A landscape with many valleys, sampled at points; each row gives a point and its height.
A ball rolls from a point to whichever of its 4 nearest points has the largest drop for the distance, and stops where none of them is lower. Distance is the straight distance between rows; heights are no part of it.
k_412: 115; 96; 94; 84; 106; 90; 117; 117; 106; 112; 98; 115; 106; 102; 105; 121; 108; 95; 113; 106; 83; 75  height 3.70
k_851: 84; 113; 98; 119; 85; 95; 99; 106; 78; 113; 93; 89; 108; 80; 108; 113; 91; 118; 68; 66; 113; 131  height 7.59
k_387: 87; 94; 122; 74; 92; 79; 80; 104; 105; 72; 105; 85; 108; 105; 78; 101; 91; 85; 107; 111; 113; 108  height 4.04
k_279: 113; 112; 117; 94; 69; 70; 78; 97; 75; 101; 88; 94; 123; 83; 86; 107; 95; 103; 74; 89; 103; 132  height 5.41
k_566: 114; 83; 98; 80; 102; 108; 113; 109; 125; 90; 106; 122; 104; 109; 94; 87; 89; 97; 109; 111; 105; 88  height 2.83
k_14: 85; 108; 93; 116; 95; 111; 102; 114; 100; 105; 98; 105; 104; 93; 109; 120; 95; 119; 78; 76; 112; 112  height 6.45
k_103: 104; 67; 84; 62; 132; 106; 116; 91; 82; 85; 105; 111; 81; 125; 59; 50; 69; 76; 131; 126; 81; 83  height 3.18
k_912: 110; 99; 84; 126; 98; 129; 95; 83; 98; 101; 94; 113; 95; 103; 115; 101; 109; 118; 96; 105; 88; 94  height 6.06
k_832: 109; 116; 106; 110; 90; 84; 81; 92; 73; 105; 93; 92; 107; 94; 112; 120; 123; 102; 96; 95; 84; 98  height 3.57
k_724: 119; 86; 92; 104; 100; 126; 100; 84; 110; 82; 95; 119; 100; 110; 90; 85; 100; 104; 107; 116; 96; 89  height 2.07
k_865: 115; 126; 107; 96; 91; 41; 90; 108; 62; 137; 94; 84; 109; 75; 90; 115; 114; 89; 85; 91; 77; 113  height 5.32
k_951: 90; 101; 76; 138; 120; 126; 118; 94; 102; 123; 91; 99; 87; 91; 118; 94; 105; 115; 103; 100; 82; 92  height 4.26
k_414: 87; 122; 96; 109; 112; 73; 115; 110; 93; 130; 104; 90; 102; 87; 118; 116; 128; 97; 110; 97; 87; 80  height 1.49
k_788: 78; 102; 123; 80; 93; 77; 74; 104; 111; 71; 118; 85; 80; 118; 71; 89; 72; 99; 110; 104; 134; 126  height 5.07
k_587: 113; 91; 109; 83; 98; 98; 96; 103; 104; 85; 98; 100; 110; 107; 96; 111; 108; 84; 115; 114; 89; 82  height 3.23
k_366: 99; 94; 84; 95; 109; 104; 128; 120; 119; 118; 100; 124; 103; 99; 106; 109; 89; 110; 99; 94; 92; 84  height 4.14
k_816: 110; 97; 96; 97; 103; 105; 113; 112; 119; 102; 97; 122; 107; 104; 105; 109; 95; 109; 98; 101; 97; 88  height 3.53
k_354: 108; 125; 109; 114; 77; 75; 72; 82; 57; 115; 87; 86; 103; 82; 107; 109; 115; 110; 81; 89; 80; 127  height 4.66
k_853: 70; 109; 93; 137; 113; 118; 109; 92; 95; 124; 95; 59; 98; 76; 138; 92; 121; 95; 81; 80; 104; 114  height 2.36
k_891: 99; 75; 92; 69; 112; 103; 106; 99; 117; 79; 116; 108; 78; 119; 71; 64; 77; 89; 124; 130; 106; 93  height 2.99
k_594: 131; 98; 92; 100; 113; 102; 109; 95; 81; 112; 99; 111; 103; 110; 105; 111; 123; 85; 130; 116; 68; 69  height 4.25
k_326: 82; 108; 89; 123; 91; 93; 112; 99; 68; 134; 92; 47; 106; 55; 111; 90; 97; 95; 58; 60; 110; 154  height 1.57
k_821: 118; 102; 114; 101; 92; 101; 77; 82; 83; 86; 92; 94; 111; 106; 105; 115; 120; 92; 108; 112; 85; 89  height 2.09
k_244: 107; 84; 100; 82; 101; 115; 119; 118; 141; 97; 113; 132; 92; 114; 96; 76; 69; 97; 96; 91; 124; 97  height 4.13
k_753: 75; 110; 87; 125; 118; 104; 129; 108; 108; 132; 95; 88; 98; 85; 121; 106; 111; 106; 100; 94; 94; 91  height 3.60
k_928: 119; 80; 87; 92; 116; 127; 122; 104; 122; 103; 92; 144; 94; 113; 86; 55; 71; 101; 89; 93; 103; 87  height 3.10
k_465: 106; 109; 107; 80; 100; 67; 106; 118; 91; 115; 100; 102; 116; 96; 104; 131; 113; 86; 108; 94; 87; 81  height 3.24
k_253: 120; 74; 98; 88; 106; 114; 100; 85; 99; 75; 98; 99; 99; 117; 82; 87; 101; 81; 125; 129; 87; 85  height 2.63
k_666: 109; 113; 85; 125; 110; 108; 99; 84; 87; 116; 98; 100; 92; 97; 119; 111; 129; 108; 112; 109; 72; 83  height 4.80
k_84: 92; 98; 76; 124; 124; 112; 136; 107; 110; 132; 92; 110; 92; 95; 112; 95; 102; 111; 106; 97; 83; 83  height 4.16
k_402: 99; 78; 94; 90; 112; 115; 88; 83; 99; 68; 107; 92; 76; 125; 62; 78; 92; 90; 132; 137; 95; 94  height 2.49
k_428: 104; 92; 80; 122; 105; 133; 107; 103; 109; 108; 96; 118; 93; 103; 107; 103; 94; 121; 88; 95; 97; 96  height 5.72
k_192: 103; 95; 115; 103; 86; 118; 74; 79; 110; 62; 104; 97; 98; 115; 86; 87; 98; 105; 102; 114; 118; 112  height 2.30
k_12: 109; 104; 117; 81; 91; 68; 89; 109; 87; 96; 90; 94; 121; 96; 98; 121; 108; 87; 97; 97; 94; 95  height 3.65
k_330: 92; 118; 83; 126; 119; 98; 120; 94; 94; 127; 101; 93; 90; 89; 123; 102; 128; 99; 117; 107; 82; 80  height 3.05
k_524: 92; 83; 114; 66; 100; 85; 94; 111; 114; 77; 111; 93; 103; 107; 83; 102; 90; 79; 119; 120; 102; 92  height 3.59
k_441: 107; 83; 99; 81; 106; 117; 109; 98; 133; 84; 108; 115; 84; 118; 81; 62; 74; 100; 111; 113; 118; 100  height 2.97
k_171: 103; 98; 112; 71; 96; 81; 105; 123; 116; 94; 101; 113; 119; 99; 101; 118; 97; 92; 99; 99; 105; 89  height 4.24
k_882: 114; 84; 100; 96; 103; 127; 103; 86; 124; 76; 104; 116; 86; 120; 80; 66; 84; 104; 106; 116; 113; 100  height 2.62
k_274: 73; 112; 95; 109; 107; 87; 119; 121; 101; 123; 94; 95; 109; 87; 112; 123; 101; 114; 84; 78; 107; 104  height 4.55
k_700: 102; 95; 117; 57; 98; 64; 100; 124; 98; 92; 99; 93; 121; 97; 95; 123; 100; 69; 109; 102; 96; 89  height 3.63
k_48: 83; 130; 97; 133; 101; 111; 82; 67; 72; 108; 92; 74; 83; 83; 138; 94; 133; 107; 87; 92; 85; 122  height 5.61
k_999: 82; 83; 111; 61; 105; 81; 98; 115; 129; 81; 124; 100; 83; 115; 86; 85; 70; 90; 117; 112; 117; 99  height 3.64
k_569: 76; 124; 95; 129; 107; 92; 106; 94; 89; 125; 95; 78; 99; 83; 122; 108; 118; 110; 88; 89; 97; 103  height 3.08
k_365: 126; 77; 89; 79; 112; 112; 116; 96; 111; 92; 95; 126; 105; 112; 83; 76; 90; 92; 116; 118; 89; 77  height 2.48
k_172: 122; 86; 81; 100; 111; 124; 123; 101; 115; 105; 93; 136; 98; 107; 93; 83; 87; 109; 97; 98; 90; 82  height 2.79
k_174: 113; 118; 107; 100; 103; 75; 92; 104; 72; 113; 103; 91; 108; 98; 108; 127; 129; 86; 111; 102; 79; 82  height 2.64
k_729: 95; 80; 105; 60; 102; 83; 110; 122; 140; 87; 120; 113; 93; 110; 93; 81; 70; 87; 109; 111; 116; 92  height 4.18
k_704: 106; 113; 109; 113; 78; 102; 75; 88; 79; 89; 90; 98; 112; 93; 107; 114; 106; 116; 78; 86; 104; 122  height 5.31
k_384: 98; 107; 93; 130; 87; 132; 86; 90; 90; 96; 96; 102; 99; 96; 117; 114; 104; 122; 81; 84; 102; 115  height 5.60
k_793: 123; 99; 92; 99; 110; 103; 109; 98; 97; 107; 96; 111; 101; 106; 105; 112; 115; 96; 120; 112; 78; 75  height 3.76
k_6: 113; 93; 110; 102; 88; 112; 72; 78; 95; 71; 94; 93; 111; 112; 93; 100; 116; 97; 109; 118; 96; 98  height 2.50
k_549: 85; 72; 93; 51; 114; 94; 107; 112; 107; 83; 125; 99; 77; 116; 74; 83; 69; 74; 136; 128; 94; 86  height 3.16
k_763: 99; 99; 116; 85; 85; 90; 92; 110; 116; 83; 103; 107; 114; 103; 92; 103; 87; 102; 91; 94; 126; 111  height 2.08
k_250: 97; 102; 127; 89; 79; 86; 70; 90; 96; 70; 102; 86; 109; 102; 78; 94; 92; 99; 96; 107; 124; 125  height 4.70
k_884: 89; 120; 98; 123; 86; 94; 89; 89; 70; 113; 89; 85; 103; 81; 116; 113; 108; 119; 75; 79; 97; 123  height 5.80
k_506: 114; 107; 122; 88; 77; 72; 77; 95; 84; 90; 87; 89; 121; 93; 88; 112; 107; 91; 90; 98; 96; 111  height 4.15
k_762: 102; 95; 100; 109; 92; 125; 101; 106; 117; 95; 106; 120; 104; 108; 103; 107; 90; 114; 84; 86; 120; 104  height 4.49
k_723: 67; 116; 95; 117; 118; 84; 128; 114; 110; 138; 97; 78; 102; 78; 122; 107; 117; 100; 95; 88; 103; 94  height 3.06
k_59: 119; 115; 93; 113; 115; 97; 95; 89; 69; 116; 109; 99; 94; 104; 114; 119; 134; 82; 130; 114; 71; 75  height 4.86
k_10: 86; 85; 109; 74; 106; 94; 88; 102; 116; 73; 116; 93; 89; 116; 76; 91; 84; 89; 119; 123; 113; 99  height 3.42
k_225: 103; 90; 111; 105; 86; 130; 96; 96; 129; 77; 112; 112; 86; 119; 89; 83; 82; 106; 92; 91; 141; 119  height 2.10
k_667: 85; 124; 98; 113; 109; 75; 108; 104; 85; 129; 98; 85; 101; 84; 118; 115; 125; 104; 98; 92; 89; 92  height 2.12
k_383: 83; 114; 87; 138; 104; 123; 98; 86; 89; 114; 93; 82; 91; 89; 128; 106; 114; 118; 87; 92; 93; 107  height 3.99
k_716: 113; 91; 103; 111; 84; 130; 77; 74; 106; 69; 101; 104; 98; 116; 94; 85; 105; 109; 101; 118; 108; 106  height 0.61
k_377: 94; 102; 120; 96; 72; 102; 90; 104; 114; 80; 107; 108; 104; 103; 91; 96; 81; 105; 82; 74; 151; 128  height 5.59
k_356: 74; 106; 90; 132; 98; 123; 95; 98; 80; 109; 98; 78; 98; 81; 118; 110; 98; 121; 73; 66; 113; 129  height 9.05
k_523: 76; 106; 82; 132; 116; 118; 121; 99; 104; 127; 92; 82; 92; 85; 125; 101; 111; 111; 95; 90; 96; 97  height 3.62
k_959: 117; 122; 112; 102; 77; 57; 76; 98; 58; 125; 86; 87; 111; 80; 92; 112; 111; 97; 82; 91; 78; 122  height 5.14
k_776: 96; 94; 114; 88; 90; 107; 102; 107; 136; 84; 115; 112; 96; 113; 93; 89; 76; 101; 93; 89; 142; 119  height 4.54
k_784: 98; 95; 105; 100; 94; 116; 105; 119; 123; 95; 108; 122; 106; 106; 100; 105; 81; 107; 84; 83; 128; 107  height 1.92

Where does a ball stop that starts at each point below?
k_84 | k_414
k_428 | k_716
k_951 | k_414
k_729 | k_716

Call two points neighbours if one is among the 4 nearest of the other. Go from one point of each pair to the other, from neighbour to neighbour, staying as low as possible. Name the highest point that can't be avoided.
k_414 / k_853 | k_569
k_716 / k_821 | k_6
k_821 / k_402 | k_882
